A landscape with many valleys, sampled at points; each row gives a point and its height.
From any point a ball takes the steepest step (drop divided by distance) to one of its 2 nearest points. It stops when none of these is lower. Distance is the straight distance between rows; heights are no part of it.
fote: [ 18   6 -16  16 -30 -27 -11  -6  26   1  24  24  20  44  46  18  25  -1
  -4  -8   6]  height 765
fulur: [ 19 -36   7   5   9   2   6  -7 -21  24 -45  29  -4 -18 -13   9 -55 -10
   6  41   5]  height 165
kuv: [  4 -30  31 -60   5  -6  13  17  30 -24  -6  15   9 -21  26  -2 -48   1
 -16 -20  23]  height 155
rukik: [ 13 -10 -42  17   7   2   1  -3 -50   2   5  -5  -7  62 -19  24  -4  14
  21   6 -36]  height 216
remet: [ -9   7  -5  14  -5  -7 -30 -34  26 -10 -27 -45 -53   8  22   4  40  55
  10  14 -28]  height 370
dev: [-30  -6 -13 -11  -1  12 -18  25  -9 -18  28  26  25 -53   3  -9  -8  -6
 -25  -5   5]  height 259
fov: [-22 -25 -18  21  -3  11  10 -20 -18  10  11 -30 -58  61  16   3  -1  -1
 -24  49 -29]  height 511
vele: [ -4   5 -49  -6 -37  -3 -17   5  -9  62  12 -16  39  12  24  15 -18 -10
 -28  26 -16]  height 92
Garaf: [  6  10   2 -33  10   4  -6  27  63 -17  -3  48   7   7  38   7   6   6
   0 -36 -19]  height 69
Lotum: [ -4 -14 -44  17 -12  -4 -22 -15 -53  27  -7 -37  -8  31   8  38 -11 -20
  10 -18 -14]  height 203
Kop: [-33  -2  12  -7  -6   8 -18 -27  18  -9  -5 -13 -61   6  51   5  17  20
 -16 -15 -12]  height 392
Defav: [-36  26 -43   5  25  19 -11   3 -44  -8  13   8 -18   2 -38  18  46  46
 -10 -21 -14]  height 219
mirov: [ 12  11  54  13 -47  -9  32  50  10  29  10 -59  23 -10  29 -28 -24  24
  21   0  16]  height 391
Rig: [ 55  20  23  -5   5 -21  59   0  45  -1  23  40  14   9 -15 -24  20  -3
  37   4  20]  height 73
lidud: [ 49  17  -2 -15 -23 -30  10 -12  18  39  -7  -4  37  31   5   8  -7  18
  -2  51   3]  height 82
zale: [ 13 -32  25  -1  13 -13   6  -1 -26 -12 -30  12  15 -19 -20 -16 -35  14
  18   1  15]  height 215
kura: [-18 -18  -1  29  14   2 -21   6  21 -23   7  -7 -45  14  59   7  17 -18
  11 -35   1]  height 408
Rafo: [ 26  29  -4 -12   3   3   9  19  48  -7  -4  58  28  42  10  -4   6  -8
  28 -33 -26]  height 97
nisu: [-21   7  21  -3  -4   6   5 -15  -9 -18 -18  31  -2 -12 -28  -7  -8 -49
 -14  13  51]  height 473
geden: [ -7  20 -46   3 -42 -11 -23   1  25  42  31 -24  43   6  15  -1  -3   8
 -38  50  18]  height 60
fada: [-23 -18  -6  -8  46  12 -26  22  43  -4 -45  -9  -8 -35  -9 -15 -16  -2
  -1 -20   3]  height 395
rivo: [-31  12 -35 -25  14   9 -28   1 -14 -20  36  45  18 -15 -19   5  11  -3
 -38  12 -18]  height 298
Baf: [-10 -22  22  -2   8   1  -1 -16 -15   3 -19 -18 -26 -58  22   0 -14  21
  20  17 -36]  height 573
Bur: [  3  30   1 -17  -7 -11  -7 -17  47 -28  18  17   7   3  -1  10  29 -18
 -27  26  24]  height 62
kap: [ -6   6  12  24 -48 -15 -23   6   4  -4   0   1  32  -9  45 -12  16  45
  12 -51  14]  height 747
vizup: [-24   5  10 -14  15   8  25 -23 -29   6   0  22  -8 -30 -22  -1   7 -48
  13 -17  28]  height 495
fab: [ 20 -28  -7  28  14   9 -16  -7   4  12 -29  29 -29  46  11  34  -7 -31
 -12  -1  25]  height 139
Fanu: [-13   6  15  -4   3  21 -25  23  32  11 -34 -16  18 -43 -22 -40 -30  -9
 -11  -5  -5]  height 374
votu: [ 12  -9 -40  -1  31  -2   3  26   6  46  -1  13  21 -17  39  34   2 -24
  20 -46 -15]  height 115
Rona: [-10 -12 -31  17   4   3 -17 -36 -37  22 -17  -3 -16  24  -5  51  -4 -35
  -4   7  26]  height 170
kanug: [ -9  -7   2  69 -33  24  -8  23  -9  20  31 -55  23 -16  11 -25  20  14
 -24 -36 -25]  height 449
pib: [  0  14  60  -9 -27   9  29  11  -6   9  18  10   2 -47 -14 -50   1  18
 -10  -3  23]  height 424
neba: [ 25 -34  10 -14  -7 -18  10  -8 -20   7  17 -17   0 -11  39  29 -28  24
 -13  55 -10]  height 614
sus: [ 27  12  -6  -5  19 -22  42   5  28 -22   1  55  18  21 -21 -15  16   0
  50 -37  -3]  height 108
Ligiv: [ -3 -10  18 -45  22   3   1   2  20 -17 -29  27 -21  -9  28   4 -13  27
  -5 -48 -17]  height 106
Filoz: [ -3 -24  18  49   2   8   2  -7 -15  -5  33  -7 -36  23  27 -20   5   3
 -40  41 -23]  height 494
dab: [-20 -12  29  17  25   6   0 -18 -18  -4 -19 -48 -46 -50  -4 -13  -1 -16
  29  14 -20]  height 555
Nes: [-15 -28  11 -15  21  13 -31  18  -1 -30  17   4  11 -37   7   0 -14 -19
 -45  -7  49]  height 227
mudir: [ 34 -28   7  32  29 -12   5   8  32  33 -47  22   2 -24  26  24  -1   4
  13  14  37]  height 90
maz: [-27  18  18  31 -12  16   3 -18 -33  11  -1 -32 -32 -30  -2 -15  28 -14
  13 -22 -27]  height 539
Noteb: [-11  10   8 -34  29  11  15   9   6 -14 -13  -3  17  -2 -59 -50 -17 -16
  -3 -53  15]  height 353
bep: [-23 -12   7  33  13  10 -10  17 -21 -24  11   8 -15  14  18  -5  12 -22
  15 -67   9]  height 422
zodib: [ 51  17  23 -18  12 -17  37 -13  28  23 -19  17   3   8  -6   5  18   4
  21  28   8]  height 37
rafer: [ -2  30 -22 -36  10  10   8 -14 -21 -18 -12   3 -16  60 -49  14  26   1
  15 -33 -13]  height 241
vomu: [-15  -7 -33  -2   3  18  12  -8 -20   3  -3  -4 -68  75 -16  30  22  29
 -28  33   1]  height 530
beto: [  9   3   0  18 -44 -22 -13 -11   5  14   7  -7   3  28  47   1   5  22
  13 -14 -26]  height 757
finu: [-18  15  10 -23 -49 -21   3  20  -8   4  24   3  27 -42  57   1   6  29
   8 -20   4]  height 738
Gaf: [-18  21  38 -12 -31  14   8   1   0  -3   8  31  14 -43 -23 -29 -31 -20
 -20  41  27]  height 448
menad: [ 25   7 -20  -4  34  -9   5  -3  -3  24 -10   0   5  -3  15  25  34   7
  16 -40  -2]  height 143
tamez: [ 12 -12 -32 -13  -6  -8   4  34  -2  48  21   4  31   3  38  36 -27 -27
   4  -7  -9]  height 84
buz: [ -2  31 -14 -19 -19   9 -34 -25 -16  -4 -29 -16  11  56 -41   2   9  14
  -8 -32   3]  height 199
tud: [-18 -11  12  52  -4  21 -19  18  -4 -21  31 -29 -19 -14 -12 -33   1 -13
 -11  31 -45]  height 476
getu: [ -7  37 -16  -5 -25  12 -35 -12 -15  36 -41  22  33  34 -30   8  -8   5
 -14 -29  17]  height 168
nog: [  7  34 -13 -21 -22 -15 -11  -4  35  19  37  -3  34  -4  15   1  29   8
 -40  25  39]  height 28
tubur: [-29  11 -11  -8  25  30  -4  19 -13 -25  -2  29   7  15 -73 -35 -18 -32
  10 -48  -4]  height 321
reb: [ -2 -27  20 -41  17 -11   4  11  14 -19   8 -29   6 -25  25  18 -24 -24
 -17 -25  52]  height 192
vuvun: [-22  33 -39  -7   2  36   5  14 -19 -21  -2  30 -14  47 -67  -8  19 -21
  19 -17 -23]  height 282
sof: [ 15  -5  30   6 -38  17  -6  49   3  17   5 -38  35   1   8 -14 -50   3
 -23   8  21]  height 371
Vof: [-19  12 -32 -32  37  -7  -7  -7 -18 -13  13   6  -8  -9   8  28  42  21
  -1 -43  -6]  height 177
laro: [ -4   5   1 -41 -24 -28  16  10  12 -28  34  18  17 -46  43   6  -2   9
  29   5 -10]  height 727
Sutam: [ 20 -22  30   5  34 -22  28 -16  11 -19 -24  27  14  -4 -42 -40  -4  26
   9  -4  50]  height 258
zomev: [ 13   2  24  21   3   3   8  -8 -27 -51   0  -4 -26  53 -45  -8   7   8
  14  20  -8]  height 138
Kages: [  3 -17   0   6  13   9 -11  -7 -30  32  -3 -19  10 -22  -9  -1   0  16
 -48  -1  10]  height 327
kapa: [ 19  19  70  11 -50 -16  45  21  -6  11  12 -10  23 -20   3 -38  -2  16
  16  -1  16]  height 407
Kugi: [ 18  -9   1  36   7  13  10   9 -16 -14   3  11 -20  47 -16   2  -1  11
  28  24 -40]  height 175
Sig: [-36  16   6 -19 -26  -4  10 -43 -42  12 -12  -3 -21 -24  -3   9  16 -26
  31 -11   6]  height 518
Gobu: [-15   2 -32 -28  25  -6 -22 -22 -39  15  16 -45  -2   0 -26  17   4   8
 -37   2   8]  height 289
pedug: [ 37 -28  -2  24  30   8 -18  23  44  26 -26  24  -5  26  30  12  -5  -3
  -3   1   7]  height 114
zot: [ 13  29   9   6  -2  -6  19 -14  71 -49   6  18   5   7 -28 -11  18 -47
  20  30  16]  height 99
kuz: [ -1 -19  11  -2  -1  -1  11  19   8  48 -34  16   1 -46  17  13 -36 -13
  -2  41  32]  height 123
Beb: [-43   4 -49  13  22  22 -19  -3 -26 -40  29  15 -24  -9 -32  13  27  25
 -27  36 -24]  height 264
filaf: [-22 -12 -17  60   9  29 -28  21   5  10  22 -41  -8 -30  19 -25   1  13
 -33  12 -47]  height 462
vos: [ 15  11  -5  10  42  -2   0  -1  21 -27 -39  21 -29   1 -25  -4  26  69
  14  16 -25]  height 324
Govof: [ 22  -3  12  13  20 -11  -3 -10   3 -52  -1 -43 -10  15 -61 -17  10  -8
  20  31 -10]  height 91
zoviv: [ 19  27 -32 -12 -24   6 -26  -9 -20  71 -18 -14  37  11 -21   9   2 -19
  -7   9   6]  height 132
dod: [ 30   8  15  16  12 -11  15  -8  36 -38  15 -17  13  21 -51 -31   1 -50
  25   8   7]  height 134
kiv: [  4 -16  -2  -5 -18 -10   5   6 -11  22  12 -23   9 -52  33  -1 -24  30
   5  45 -30]  height 594
lofi: [-26  -6 -33 -22  -9 -11 -20 -35 -58  25  15 -41 -15  29  22  16   3  15
 -23 -21 -14]  height 243
vek: [-14  -9   6  63 -16  19 -35  29 -27 -10  14 -19  17  -1   4 -11   9 -19
   8 -55   0]  height 435
mig: [ 17 -33  26 -36   3 -27  35 -31  14 -31 -12  -9  -1 -12   7  29 -36 -28
  23  39  -7]  height 660
Toget: [  0  -2  16 -28  -9 -15  69  21  14 -28  43  33  12 -33  17  12  -9 -33
  41   6   3]  height 711
Bim: [ -7   9   3  18  37  -5   5 -19  24 -25 -29  35 -19  -9 -35  -9  26  10
  16   8  24]  height 292
Kavup: [ 11   1  29 -56 -14 -16  52 -12  -1 -31  23   1  16 -20 -14   8 -32 -33
  26  29  10]  height 687
vaf: [ 15   6  18   5  -8  12 -13  18  -3  19  -3 -19  22   5  -3 -27  -7  -4
 -29 -10  -5]  height 351
gogit: [ 11 -22   7 -19 -13  -4   9 -19  -8 -13  10   0  -3  21  30  25 -33 -20
 -16  31 -14]  height 635
sobud: [  8  18 -26  33  13  -2 -16 -20   7   0 -30 -24 -31   7 -20   7  36  59
  17  13 -28]  height 352

Two balls start at each pair of points below. Name the first point that both come to, or write -.
laro, dev: -
Baf, tud: mudir
Gaf, Bim: mudir
vuvun, vos: -
filaf, Kages: mudir

Where does a ball stop that starts at each point below?
Noteb: nog
finu: mudir
Filoz: mudir
Fanu: mudir
remet: mudir
